A landscape with many valleys, sampled at points; each row gives a point and its height.
From any point a ball rolls to the lowest of the 4 points nearest to it. It stops when none of these is lower. Distance is the straight distance between rows; heights are no part of it.
<3>: [  3 -21 -37  15 -49 -27   6  17  -9  17  15  34   2  22 -32  18   6  31
 -34  23 -15   9  30  18 -24 -24 -12   5  39 -11  -5   6 -49  18 -28]  (h 429)
<515>: [ 16   5  54 -32   1  39  34 -18  25 -24 -10  -3   2  -9  26 -22  32   6
  25  10  14 -11 -57  29   4  25  37  -5   1  15 -33 -49  33 -18  44]  (h 603)
<1158>: [-25 -14 -12 -14 -31  26 -11  10  14   6 -63   0  35 -14 -27  -6   8  -5
 -13 -28 -13 -23  -5  49  11 -27  11  11  23  14 -21   1 -37  -4  22]  (h 416)
<172>: [  4   1  -4   4  13 -16 -14 -47 -24 -10  44   7   3  17  27  18  21 -16
  -1  18   2  16   9 -16 -13  -5 -22  -2 -27 -17  24 -13  25 -17  -5]  (h 347)
<821>: [ -4 -14 -22  -3 -26 -11  -6 -16  -7   9  13  21  11   9  -5   4  14  14
 -12  13  -8   8   8  11  -5 -21  -7   1  25   2   9  -5 -15   4  -8]  (h 367)
<907>: [ -6 -13   3  40  -4  11  33  35 -33  -5 -14 -19 -37  -2 -20 -17 -11 -19
  18   0  26 -36 -22  16  17  25  28  30 -14  22   8 -14   9  19  31]  (h 331)
<1458>: [ 15  13  33 -18   2  -3   0 -40   6 -17  48   7   2  -6  40 -10  27  13
   9  28   9  17 -21  -2  -1  10   2 -18 -20  -3  -5 -42  26 -10  14]  (h 574)
<1375>: [-13  14   4 -28 -24   5  -3 -36  10  -2  32  11  13  16  10   1  32  26
 -26   4  -7   1  12  18 -21 -32  -1   8  15 -16 -28 -24 -16  -4  -9]  (h 327)
<594>: [  3   8  15   9  -8  -7  39  38  -8   2  36  11 -37   5  -2 -14  -2  34
 -11  18   2 -10  -7  -1 -11  13   9  -3  -8   4 -11 -18 -31  24  -7]  (h 519)
<1042>: [  7   8   1  16  24 -20  -8  -3 -20   1  53   0 -12  10  25   8 -11   3
   9  21   0  23  19 -59   4   9 -26 -13 -32 -14  22  20  14  -7 -42]  (h 305)
<680>: [-15  12  11 -21   8  31 -11 -38  19  -7 -30 -27  12   9   5  10  -8 -22
  -1 -40   3 -22  12   7  -4 -19  -7   4  -6  -2  -1  19  11 -18  12]  (h 361)
<1421>: [ 11  17  14 -31 -21 -18 -14 -63  25 -12  42  36  18  13  18  17  54  23
 -19  42 -10  17   0  33 -38 -46   4   5  13 -20 -28 -44  -1 -11   9]  (h 309)
<987>: [ 30 -19  26 -30 -33   1   2 -34  18 -28   0  37  17  -7  13   0  48   1
  13  31  11   3 -41  54  -5  -3  25 -14  33  10 -17 -60  25  -9  35]  (h 294)
<1181>: [ -8 -28   3   1 -38   3  16 -39  -7  -7  -6  23  11  19   1   5  37 -15
   3   3   9 -11  -6  45   4 -17  15  14  17   6  -2 -34  10   0  32]  (h 319)
<269>: [ 13  19   4 -34 -10 -23 -40 -43  31  -1  22  21  33  -4  18  16  32  28
 -13  30 -21  29   3   9 -27 -32  -6  -5  20 -17 -19 -22  -5 -10 -11]  (h 270)
<686>: [ 35  -8   2  14 -12 -30   5   4 -12 -14  20  27 -11 -15  14  -6   7   0
   1  32  15  17 -25   8   4  32  -1 -23  -2   8  18 -33   3  14  -1]  (h 350)
<200>: [  9 -31 -22 -11   6  -4 -38 -65 -13  -5 -19   4  22 -12  13  13  25 -34
  10  -1  15  26  -9   9 -12   8  -4 -10   0   5  35 -11  55 -19  24]  (h 137)
<202>: [-21   2  23  28   8  45  44   7 -12 -13 -23 -26 -30   3 -14 -18   4 -31
  20 -13  27 -38 -23  26   4  11  39  36 -27  20 -10 -10  19   1  55]  (h 300)
<1096>: [-31  -4 -31   1 -20  23  -2  41   6  20 -65   2  24 -14 -46  -1  -9   5
 -14 -22 -27 -22   0  32   6 -30  11  22  28   6 -37   9 -54   4  -7]  (h 437)
<298>: [-19   5   9 -30   9   9 -20 -76  12  -9  -9  -8  21  22  18  31  13 -30
  -1 -26  12  -2  14  20 -27 -34 -22   1   0 -23  12  -5  33 -41  -1]  (h 419)
<1034>: [ 17 -33 -33  -3  30 -46 -62   0  10   6 -36   7  27 -25   3  17  -6 -20
  11  23  -7  48  -7 -34  20  17 -11 -32  21   3  30  27  39  -1 -31]  (h 330)
<229>: [ 38 -26 -24  21   6 -34 -26   8 -13   3 -10   9  11 -21   0  -1 -17  -5
  16  21   5  27 -15 -17  16  37  -1 -25  11  17  37   7  10   6 -11]  (h 307)
<972>: [-32  28   6   4  12  39   5  15   9  -3 -33 -33  -7   9 -17 -10 -10   1
   3 -35  -8 -21   8   1  -5 -24   2  18  -9  -3 -23  22 -21   0   7]  (h 514)
<465>: [-10  -1 -12  22  22  16 -14  19 -17   7 -38 -38  -8   1 -21  -6 -29 -25
  19 -22   4 -17   6 -11  22   6  12  12 -10  11  12  41   5   3  15]  (h 243)
<1038>: [  7   6   2   6   5   4 -13  -5  -3   0  -5 -15  -1  -2   8 -12  -1   0
   1  -7   4   7  -8  -7  14  14   0 -16   3  14  14  -6   8   2   5]  (h 360)
<1389>: [-24 -14  12  13 -34  28  45   6 -13 -12 -11   4  -9  23 -18  -4  30 -17
   3 -11  11 -33 -18  53   5 -12  29  27   3   6 -19 -29  -1   3  28]  (h 288)
<811>: [ -8 -18 -21 -19  26 -51 -38  -4  22   4 -13   1  16   7   1  27   2 -15
 -10   7 -12  41  23 -40   4 -22 -22 -18  26 -19  21  38  27  -5 -42]  (h 354)
<720>: [ 11 -39 -46   5 -20 -35 -14  20  -4  25 -19  25  18   2 -27  15  -4   2
 -10  19 -19  18   8  -3   7   0  -8  -9  41  15  16  23 -11  12 -25]  (h 374)
<85>: [-13 -34 -13  33 -43   6  34 -10 -36   4 -22  13  -9  24 -20   3  34 -38
   5 -12  21 -27  -8  49  17  -2  21  28   1  14  12 -21  11  -1  38]  (h 311)
<933>: [ -3  16  18 -21 -35  13  39  26  19  -1  32  23  -9   7  -5  -8  19  48
 -25   7 -15 -12  -3  24 -31 -19   9   8  22 -11 -47 -42 -47  14   0]  (h 504)
<458>: [-46  11  -3   4   1  40  31   0   7   1 -52 -14  -6  18 -26  -4  -6 -18
 -17 -58  -8 -41  33  33  -7 -43   0  46 -11  -4 -22  21 -47  -4   1]  (h 595)
<151>: [ 11  19  39 -13  21  28   6 -29  14 -10  14 -30  -1 -15  41 -23   7  -5
  20   0  17   9 -35  -7   8  22  12 -15 -44   3 -14 -15  42 -17  41]  (h 472)
<749>: [ 15  -8 -13 -20  27 -44 -49 -25  18   3   0  14  33  -9  11  29  18  10
 -15  33 -23  49  13 -20 -20 -21 -13 -19  28 -13   5   2  16  -7 -31]  (h 290)
<1001>: [ 15   5  -6  -6   6 -29 -23 -13   1   2  29   8   2   1  14   7   6  15
  -2  21 -12  33  14 -34   4   5 -13 -13  -2 -12  10  10   2  -6 -29]  (h 341)
<1175>: [ 20  15  40 -29   1  15  12   2  37 -16   8  11  -3 -23  20 -20   8  23
   3  15  10   1 -44  15  -5  16  19 -18   8  10 -26 -42   2   0  21]  (h 506)
<711>: [ 25   8  -7  12  21 -16   3  62  -3   3  -1  -2 -17 -31 -13  -2 -37  24
  -2  10 -13  12  -1 -38  13  33   2 -27   4   8  11  19 -31  20 -33]  (h 200)
<212>: [ 32  -5  25  16  -5  -7  44  51  -4 -11   0  24 -42 -31  -5  -7 -23  -3
   6  24  22 -16 -49   4   3  46  22 -10  -5  25  10 -33 -13  27  27]  (h 373)
<913>: [ 16   7  -3  38  22   1  13  39 -31   7  22 -14 -30  -9   2 -18 -32  -6
  10  13  17  -4  -1 -27  18  37   4  -5 -33   7  22  18  -1  14 -11]  (h 363)
<1095>: [-41  21  22 -47  22  16 -19 -45  48  -3 -24 -16  23  14   9  27  -9  -9
 -19 -46  -1 -14  39   4 -21 -44 -27   5  15 -33 -15  28  15 -39 -32]  (h 405)
<1189>: [-11  23  37 -18  22  54  14 -27  23  -8  -8 -44  -4   2  24 -11   4  -4
  11 -30  17 -18 -16   7   5   0  10   6 -35  10 -25  -2  31 -19  44]  (h 571)
<369>: [ 30 -50 -35  25 -36 -33  -2   2 -27   6  -4  41   1 -15 -12   4  14  -8
   4  33  18  11 -32  39   2  42  11 -16  21  31  35 -34  10  18  18]  (h 302)
<1197>: [  9  -1  -2  48  11  -2  10   9 -45  -4  41 -11 -27   3  18  -9 -26 -19
  19   8  19  -5  -2 -29  12  37  -7  11 -43   2  36  12  26   0   5]  (h 400)
<424>: [ 24 -31 -40  52 -23 -26   4  32 -48  15   3  16 -16  -5 -25   3 -21 -14
   4  16  16  -2 -10   8  19  44   5  -7  16  24  40   3   0  19   5]  (h 328)
<1382>: [-17  24  12   6  15  20  24  11 -13  13  26 -19 -27  17   8 -12 -16  15
   1 -13   4 -14  19 -28  -3  -5  -5  11 -37 -12  -9  21 -11   5   2]  (h 503)
<103>: [-13 -15 -22   5 -10 -10 -11  -2 -11  19 -15   3  13  17 -13  15  -2  -9
 -10  -8  -9   4  26  -5  -5 -18 -12   6  16 -13  11  29 -13   1 -20]  (h 264)
<998>: [-20  -1  10   1  -8  28  13 -33  -5  -4  -9  -4  -4  30  -4   8   3 -20
 -13 -37  10 -20  25  19  -7 -25  -2  25  -7  -6   0   7  -5 -15  10]  (h 444)
<179>: [  7   6  -4  10   2   4  17  42 -13  -1 -17  -9 -18 -15 -22 -16 -20  14
   5   2   0 -18 -15  15   4  20  20   1   3  28  -6  -5 -27  17   9]  (h 261)
<223>: [-31   1  -1 -12   8  -3   7 -10  -3   6  -4  -7  -8  35   0  22  -6 -15
 -14 -32  -2 -16  43 -17 -11 -35 -27  11  -1 -31   6  43   5 -16 -37]  (h 227)
<958>: [-28   4   9  -2 -31  16  31  -5  -4  -2  21  18  -4  39 -14  -6  25   8
 -18 -14  -1 -21  14  30 -14 -35   4  22   5 -12 -19 -13 -38   0   7]  (h 378)
<1144>: [-12 -23 -12 -40   1 -14 -54 -43  29  11 -45   3  52  -6   0  26  14 -19
  -7  -7 -17  15  11  13 -10 -31 -13  -8  29 -11  10  21  22 -21  -6]  (h 415)
<634>: [ -1   5  -5 -20 -15   6 -17  16  21   6 -18   4  23 -10 -13  -5   1  22
  -9  -3 -20  -4   0  15  -4 -11   0  -8  30   5 -22  -2 -25   4  -6]  (h 513)
<808>: [ 35  -5  12  -2   6 -12 -18 -34   3 -20  11   5  14 -37  26 -12  19 -18
  20  19  24  29 -38   6  17  38   3 -25 -10   7  23 -25  50 -11  24]  (h 295)
<70>: [-33  25   7 -40  -3  14 -16 -36  28   0   6   1  23  24  11  17  18   5
 -18 -21 -11  -5  33   0 -28 -51 -13  14  17 -36 -23   6 -17 -21 -21]  (h 369)
<1037>: [-20  13   3 -33  -6  29 -18 -14  31  -2 -34 -15  31   5   0  -5  -1  -5
 -10 -29 -11  -6   1  12   4 -32  -6   1  14  -7 -18  15 -15 -19  11]  (h 184)
<1388>: [-22 -35 -31  15 -26  18   4  -3 -17  24 -63   0  13  10 -36   9  -7 -46
   0 -40   4 -21  15  34  15 -17  -2  18   7   8  12  25 -16  -5  14]  (h 352)
<1309>: [-10 -13  -4 -35 -25  19 -34 -44  26  -2 -33   2  42  -9  -3   9  24 -18
  -5 -18  -3  -4 -14  39   4 -25   2   0  17   1 -11 -14   6 -19  24]  (h 357)
<1349>: [  0  26  28  -1  56  -7   3  10  14  12  51 -11 -15 -10  40   1 -30  16
  17  13  -3  25  16 -72  13  26 -18 -25 -71 -22   7  28  29 -11 -32]  (h 365)
<1169>: [  0  -4  -9  -6  36 -52 -28  30   9  -1  16   3   0   1   5  14 -14  13
  -1  14 -15  42  28 -59   9   0 -23 -23  14 -29   9  37  15   5 -57]  (h 303)
<1302>: [  5  14   0 -10  -8 -18  -6  16  10   9  33  14   2  -5   6   0  -5  40
 -13   8 -21   9  14 -20  -7  -3 -14 -13  24 -10 -14   1 -25  11 -34]  (h 223)
<379>: [ 19   7  -8  27  15   4  -1  34 -23  -1 -12 -23 -21 -29  -8 -15 -37  -6
  15   0  13  -7 -21 -14  25  49  12  -4 -10  21  16  17  -7   8   6]  (h 329)
<542>: [-16   5  18 -16 -13  16  22 -74 -10  -7  25   5  -4  43  25  13  36 -31
  -2 -18  17 -14  11  22 -27 -38 -10  14 -13 -21  -1 -32  27 -26  19]  (h 488)
<180>: [ 36  -8 -17   4  28 -68 -50 -21 -12 -19  28  39  20 -17  22  32  13   2
  -1  69 -17  62   3 -21 -23  14 -26 -24  -9 -10  31 -12  25   5 -36]  (h 358)
<344>: [ -8   6 -23   9  14  15  -2  49  -4  12 -60 -27  -5 -26 -35 -16 -27   4
   1  -4 -12 -16 -10  13  13   1  12  10  13  26 -11  19 -30  12   9]  (h 166)
<313>: [ 13   1  17 -19 -24 -27  10 -24   8 -15  48  36  -5   1  15   3  35  22
  -9  34   4  11 -12  18 -16  -9   8  -8  14  -3 -15 -58   5   5  10]  (h 335)
<1088>: [-24   3  -7  -6  12  -8  -9  25   5   8  -9 -19  -2  14  -5   6 -15   1
  -3 -26 -19   0  35 -37   3 -22 -17   5  14 -18  -7  47  -7   5 -32]  (h 80)
<583>: [  3   9  32   1   0  17  45  18  -1  -4  10  -1 -25  -4   2 -17   6   3
   7   9  17 -20 -26  10  -3  20  22   7 -18  17 -20 -28   2   8  24]  (h 420)
<459>: [ -2 -15 -19  32 -24   3  31  22 -34   6  -4  -1 -21  20 -25  -8  -3  -1
  -3  -6  -1 -24  11  19   6  -7  10  15   5  12   3   0 -28  20   8]  (h 351)
<989>: [-38  37   7  -5  25  49  20  34  25   6 -26 -26 -15  17 -17  -2 -17  21
  -9 -42 -25 -26  25 -10 -23 -36   5  40 -14  -1 -50  37 -35   4 -12]  (h 645)
<748>: [-28 -19 -23  15 -11  -2  21   5 -20  15 -23   0 -11  39 -28  16 -13 -24
 -14 -37   2 -26  48   6   3 -24 -21  31   1 -11  19  46 -23  -7 -20]  (h 296)
<547>: [ 34  -9  -2  39 -16 -39  36  45 -29  -2  57  41 -43  -5  -7  -3 -27  15
  -5  31  12   5  -7 -16  -5  40 -10 -15 -11   5  29 -15 -27  35 -17]  (h 436)
<570>: [ 11   7  10  37  27  14  -8   1 -25   2   2 -39 -16 -11  10 -14 -27 -25
  25 -11  21 -10  -8 -20  20  41   8   3 -42  11  20  20  30  -1  21]  (h 362)
<310>: [ 18   4   2  -5  43 -38 -34 -16  -2  -9  30   5   3  -7  30  16  -5  -8
  12  26   0  43   9 -54   4   9 -25 -23 -12 -19  31  24  27 -11 -34]  (h 355)
<1212>: [ 19 -16 -28  20 -19 -35   6   1 -23   7  31  27  -6  19  -6   8  10   8
 -12  25  -8  17  17 -11 -12  -3 -16  -7  13   4  22   1 -14  12 -27]  (h 308)
<1072>: [  9  -8   1  10 -39 -13  37  35  -6  -1  20  29 -13   8 -26  -7   1  31
 -22  12  -7 -19   1  27 -13  -4   4   8  21  12 -11 -28 -43  27  -5]  (h 426)
<835>: [ 30   6  19  21  12  -2  21  27 -12  -4  30  12 -32 -32  17 -17 -20  10
   4  15  19   4 -29 -13  13  46   7 -18 -29  14  14 -22  -1  20   5]  (h 381)
<102>: [ -2   2  15  -8 -33  -1  25 -15  -3  -5  51  28  -8  28   2  -4  33  19
 -15  24   0  -8   5  26 -14 -26   2  10  16  -7 -15 -35 -18  10   1]  (h 356)
<134>: [ -2 -22 -28  52  -5   0   7  11 -50  18 -25 -15 -16   8 -23   3 -20 -49
  18 -13  27 -22   0   1  22  30   9  24 -15  13  42  20  22   8  25]  (h 293)
<119>: [ 24 -11  19 -11 -27  -4  12  21  11 -11  -9  18   1 -26  -8  -8   6   5
   1  19  10  -3 -43  40   3  27  22 -23  33  24  -1 -44  -7  11  26]  (h 393)
<484>: [ -9 -30  -9  24 -53 -19  35 -16 -31   1  31  32  -9  48 -19   7  27   0
  -8  13   5 -14  20  37 -17 -27   4  18  15  -5   3 -26 -25  19   0]  (h 372)
<457>: [ -6  10  28  40  18  26  35  17 -16  -2  27 -26 -44  -4  10 -18 -20  -7
  22   5  26 -24 -21  -9   9  34  29  14 -50  13   5  -7  19  13  34]  (h 368)
<93>: [ -4 -15 -25  31  19 -35   9  21 -33  15  23  -3 -16  26  -5  10 -18 -14
   8   2  -2   2  35 -47  14   1 -27   2  -2 -13  32  47  11  14 -35]  (h 278)
<1431>: [ 14 -35 -44   5   2 -69 -18  31   4  15   9  34   6   9 -12  25  -9  22
 -16  40 -29  39  31 -35 -12  -7 -23 -16  39 -19   8  27  -9  20 -50]  (h 434)
<211>: [ 41 -42 -38  44 -10 -36 -18  -7 -48   0  12  28   5 -24  -1   3   1 -35
  15  31  20  26 -33   3  11  50   4 -13  -2  14  58 -14  43   7   5]  (h 279)
<845>: [ -1  26  22 -35  31  39 -28 -17  39  -5 -36 -44  24 -18  15 -15 -12   7
  11 -22  -5  -1 -16  -8   6   4  -1  -6 -11  -1 -18  11  19 -18  20]  (h 639)
<455>: [ 31 -28 -29  20   9 -27 -38 -41 -32 -13   7  24  18 -28  22   6  19 -37
  20  24  18  34 -29   3   4  39  -5 -13 -12   8  48 -22  60 -10  19]  (h 244)
<688>: [  7   4   5   5  -6  -4  14  -1 -13   2  39   4 -15   9  11  -9   9  10
 -10   8  -2   7  10 -11   5   8  -1   1 -10   1   4 -15  -1   4  -6]  (h 457)
<1043>: [ 34  15  10 -32  23  -4 -42  24  40  -6 -33 -11  25 -58  11 -13 -19  24
   4   0 -15  30 -28 -18  12  26   1 -49  18   6  -3   7  -1   1 -14]  (h 692)
<1306>: [-15 -22 -35  11  -7 -28   2  29 -15  20 -18   5  -2  29 -32  13 -14  -3
  -9 -15 -16  -1  38 -19  11 -24 -19   9  19 -16   5  47 -16  12 -43]  (h 240)
<929>: [-20  34  24 -24  37  23  -7   7  34   4  -3 -40  -1   9  14  -6 -17  19
   4 -26 -13  -3  25 -52 -10  -9  -5   1 -24 -17 -32  37   7  -8 -11]  (h 397)
<589>: [-31 -14 -14  18  16  -2   9  33 -11  13 -51 -22 -13  22 -34  18 -36 -28
  -3 -42  -1 -28  42 -10   7 -19  -9  25   7  -9   7  62 -13   0 -22]  (h 246)
<978>: [  2   8  12 -22  -9   5 -10 -56   9  -9  22  -4  22  10  20   5  34  -9
   7   2   5   7  -7  14  -8 -21  -6  -5  -1 -11  -4 -26  22 -30  20]  (h 479)
<1185>: [ 10 -38 -40  26   7 -17 -28 -20 -35  13 -15   0  10  -6   6  12   0 -40
  15   4  17  12  -6 -10  14  26 -11  -7  -6   3  52  11  39 -11   3]  (h 266)
<1271>: [ 44   9  18   1   9 -11 -14  32   5 -19   3  17  -6 -57   7  -5 -34  11
   6  12  17  22 -45 -16  20  64   4 -45  -9  16  23 -11   0  13   3]  (h 412)
<276>: [ 11 -14  -5   1 -19   2  -6 -17 -11  -1  -7   7  11  -6  -7 -11  16 -15
  11  -3  12   0 -25  33  11  14  14  -9  10  15  15 -29  19  -1  29]  (h 359)
<684>: [-12 -17 -21  41 -17 -14  24  -7 -46  10  33   4 -20  35  -7   2  -4 -20
   2  -4  10 -18  25  -4  -1  -9 -16  18  -9  -6  23   9  -8   8  -9]  (h 421)
<173>: [-19  -4 -11  30  23  -9  -2  46 -15  11 -30 -32 -27  19 -18   2 -43 -21
  15 -17   1 -14  31 -40  21   6  -5  18 -11  -9  20  65   7  10 -26]  (h 209)
<1268>: [-11  25  13 -30  19   9  -9 -38  16   4  26 -16  13  23  19  14   7   9
  -5 -11  -2   0  27 -23 -19 -29 -15   9  -8 -25 -17  10   8 -13 -19]  (h 364)
<499>: [-28  42  25 -51  30  32 -13 -26  46  -3 -10 -34  21   7  24   5  -7   7
  -5 -35 -20  -4  17 -25 -17 -25 -17  -2  -9 -21 -31  23  11 -28  -7]  (h 478)
<299>: [ -9  14  14  -8  -7  27  20  21   7  -1   1   0  -7   0 -11 -18   3  22
  -7  -5 -12 -15  -7  11  -4  -6  11  11  10  13 -34 -17 -33  10   8]  (h 489)
<906>: [ -9  10   2  -2  33   7 -13  38  11   6 -36 -38   4  -8  -3 -10 -26   3
   4 -19  -8  -6   7 -30  19   6   5   0  -3   3  -7  39   2   0  -7]  (h 214)
<1391>: [-20  16  18   1  57  -7  -4  33  21   5   2 -35 -26  14  12   5 -37  10
   7 -22 -10   0  36 -62  13  -4 -20  -4 -23 -19   2  61  22  -1 -33]  (h 315)
<73>: [  4  -1   0  -5  22   5 -36 -11   2   1 -33 -25  12  -7   7  -1 -16 -28
  21 -17  12   7   4 -21  27   9   0 -14  -6   3  26  32  41 -17   3]  (h 276)
<75>: [-30  11  -6  39  22  45  21  44 -16  -6 -46 -34 -35 -12 -37 -16 -28  -8
  10 -15   2 -37  -4  18   4  -2  27  47 -19  29 -13  20 -20  20  28]  (h 73)
<533>: [  2  -7  -1  24  -8   3   9 -21 -38  -5  13  -9 -14  11  10  -2  10 -34
  14  -7  22  -6  -3   0  13  15  -3   8 -16  -2  29  -5  33  -8  20]  (h 465)
<27>: [ -3  27  20   0  43  15  -9  11   5   9   1 -29  -6  -7  19 -11 -34  -1
  16  -9   4   4   5 -47  15  24  -6 -14 -44  -3   1  36  22 -13  -2]  (h 269)
<596>: [ -4 -16 -19  -6  28 -31 -25 -20  -8  -2  -1 -12   2  22  14  24  -2 -30
   2   0   4  11  23 -34   5 -10 -25  -9   0 -20  33  36  32 -12 -29]  (h 406)
<691>: [-31  27  18 -19  -2  36   9 -19  25  -1  -5 -21   7  16   4  -3  12   6
 -16 -34  -4 -29   9   3 -17 -40  -2  20 -10 -11 -37   7 -17 -11  11]  (h 385)
<1270>: [ 14 -21 -26  26  11 -45 -16 -17 -33  -2  33  13  -2  15  12  19   9 -17
   3  28   0  22  16 -23  -7   3 -27  -6 -11 -10  38  12  14   3 -30]  (h 194)
<242>: [-23  17 -10  -4 -19  17   9  29   3   8  -3   3   3  15 -29   1   5  24
 -16 -21 -30 -16  24   8 -19 -31  -3  22  24 -13 -33  12 -54   7 -18]  (h 526)
<980>: [ -1  15  50 -33   2  33  16 -45  20 -16  18 -15  11   3  35 -14  29   5
  14  -2   8   1 -22  13  -3   3   9  -1 -19  -5 -28 -37  38 -16  35]  (h 563)
<1327>: [ -4  39  19 -47  19  19 -26  -5  51  -3  -7 -24  32 -15  19 -13   2  31
  -2 -13 -29   3  -2 -19  -9 -15  -5 -13  15 -11 -39   5  -4 -17 -17]  (h 598)
<437>: [ 20  12  -9 -12   7  -1  -8  59  21   5 -24  -1  -1 -40 -14 -10 -35  28
  -7   0 -18   5 -16  -4  -2  25   5 -22  19  17 -12  -3 -39  16  -7]  (h 199)
<535>: [ 32   7  43 -24 -16 -10  32  -1  24 -21  45  36 -16 -12  29  -7   8  27
  -4  30   7  15 -27   5  -8  23   4 -26  -5   5 -12 -57  -4   2   9]  (h 410)
<990>: [-31   4   8  13  -4  43  41  24  -5 -13 -55 -14 -15  -2 -32 -22  15 -13
   5 -13   7 -48 -20  53  -4 -23  35  48  -4  25 -32 -17 -29   1  39]  (h 206)
<430>: [  8  10   1   0  34 -20 -22  48  15   0  -7 -17  -1 -14   7  -2 -36  14
  11  -4 -11  22   5 -50  25  21  -5 -26   0  -6   7  41  11   7 -34]  (h 256)
<326>: [ 16   3   2  -3  29 -14 -27 -43 -14  -6  17 -11  -1  -6  27  11   4 -29
  23  -2  10  28   5 -28   3  12 -18  -9 -21 -10  38  13  51 -28  -8]  (h 411)
<665>: [ 18 -21  -2 -20  -8 -23 -41 -69  10 -13   6  28  28 -14  18  17  44  -7
   2  33  -1  32 -22  34 -19 -10   8 -13  10   4   5 -50  34  -5  26]  (h 255)
<657>: [ 11   3  -2  55  -2 -17  34  32 -48   8  64  12 -40  12  -1  -3 -26  -2
   3  19  18  -9   1 -28  11  37  -6  -1 -39  -1  29   1 -10  16 -13]  (h 404)
<166>: [ -8 -22 -13  -5 -15   6 -22 -50  -3  10 -25   2  23   7  -5  16  14 -30
   1 -24  10  -2   8  28  -6 -20  -6   4   7   0  24   5  20 -20  15]  (h 297)
<1417>: [ 33   6  16 -14  21 -17 -29 -11  11  -9  15   3   8 -36  27  -6 -13  19
   9  15   3  38 -16 -31  16  32  -5 -33 -14   6  10  -5  11  -9 -13]  (h 440)
<128>: [-21  15 -30  -3 -29  16  18  65  16   9 -22  16  -1 -18 -44  -3 -14  42
 -25  -6 -37 -23  12  23 -24 -28  -1  18  37   5 -44 -13 -68  26 -17]  (h 650)
<575>: [  6  23  12 -41   5  24 -27   3  45  -2 -26 -21  39 -33   1 -18  -1  26
  -3 -10 -12   7 -23   1   7   1   7 -19  18  12 -28  -7 -10  -9  13]  (h 637)
<567>: [ -1   8  17 -24 -32  21   5 -29  18 -12   0   8  19   8  -1 -12  35   9
  -2   2   1  -6 -14  42  -5 -21  11   2  16   3 -27 -33  -1  -6  25]  (h 370)
<858>: [ 21  -9   6  22  -3   5   9  25 -14  -3  -5  -2 -16 -28   4 -17 -12  -9
  17  13  30  -3 -37  11  11  45  23 -13 -13  24  13 -19  10   7  26]  (h 353)
<1323>: [ 10  14   7  22  25  -6  -1 -24 -27   2  48 -10 -10  -1  36  -4  -8 -23
  23   4  17  17 -14 -29  22  34  -9  -7 -51  -5  28  -1  44 -13   5]  (h 445)
<1127>: [ 15   5  -4 -35   2 -13 -47 -43  21  -9   0   8  31 -13  17   5  19  16
  -1  18 -12  28  -6   0  -1  -6  -6 -19  22  -2  -2  -8  12 -12   0]  (h 148)
<777>: [-19  12 -10 -29 -21  13 -22   3  33  13 -18   6  38  -2 -10   4  11  21
 -20 -19 -31  -1   8  19 -15 -38   3  11  38 -13 -38   3 -34  -7 -16]  (h 375)
<760>: [ 13  35  27 -37   8   2   3 -15  29  -4  46   4   6 -10  33  -4  10  43
 -14  22  -6  25  -3 -20  -8   1   5 -27 -18 -14 -24 -26  -1  -3  -5]  (h 584)
<1233>: [-19  -6 -21   3  -9  33   6  52  16   0 -79 -13   3 -44 -49 -12 -19   9
  -3 -13 -18 -22 -22  39   4  -5  19  12  28  34 -23 -11 -47  13  21]  (h 286)
<1239>: [  9 -32 -38  26 -45 -20   6   6 -18  11  -9  27   0   3 -22   1  10  -4
  -7  17   5  -5  -9  33  11   9   7  -2  25  20  17 -17 -17  16   9]  (h 324)
<53>: [ -6  19  28  -6  -1  20  34  -5  10  -6  44  -6 -13  22  18  -9  10  30
  -4   7   0  -7   3  -7 -10  -6   7   4 -23  -7 -32 -20   3   5  13]  (h 537)
<620>: [-43  24   1  12   2  50  43  28   1   0 -24 -19 -25  20 -30  -7 -13   9
 -13 -41 -18 -34  31  16 -20 -42   7  61 -17  -3 -45  18 -56  16  -1]  (h 632)
<1298>: [-30   3  15  -2  -3  52  29 -10   8  -7 -43 -21   6   9 -14 -14   7 -29
   1 -41  10 -39  -8  42   0 -18  14  28 -12   9 -23  -2  -6  -8  41]  (h 320)
<366>: [-30 -25 -35  -1 -53   6  10  18   8  19 -33  29  27  10 -43  10  15   6
 -30 -10 -27 -12  24  38   0 -44   2  29  35  -6 -23  13 -63  10 -10]  (h 515)
<818>: [  1   2 -20 -27 -21 -29 -29  -1  29  12  10  24  34   4 -10  17  19  37
 -20  21 -27  17  33  -1 -25 -31 -10  -5  42 -24 -21   3 -25   6 -38]  (h 182)
<1315>: [  1  15   4  36  28   7  28  45 -21  15  35 -12 -41   2   0 -12 -39  23
   0   9  -2 -10  17 -42   3  29   1   5 -46   1   2  20 -15  15 -10]  (h 413)
<1107>: [ 38  16  31 -15  17   6 -10 -13  28 -18  19  -1   4 -35  35 -17  -2  12
  13  14  18  20 -41  -7  15  42  10 -34 -19   5  -9 -35  20 -10  17]  (h 371)
<500>: [  8 -21  10  12 -47  -8  43  25 -16  -9   7  34 -25   5 -17  -9  19   0
  -1  22  10 -21 -22  41   1   9  19  11  29  24  -6 -44 -20  20  25]  (h 414)

For each start below, name the point where the ball stops.
<980> => <200>
<533> => <75>
<535> => <1127>
<978> => <75>
<542> => <75>
<1175> => <200>
<1239> => <200>

Call two points neighbours if one is among the 4 nearest of the other. Go from one point of each pair to the other, from neighbour to neighbour, staying as low as possible. Name the highest point that can't be avoided.
<818> and <1127> => <269>
<1127> and <200> => <665>
<1037> and <344> => <1309>
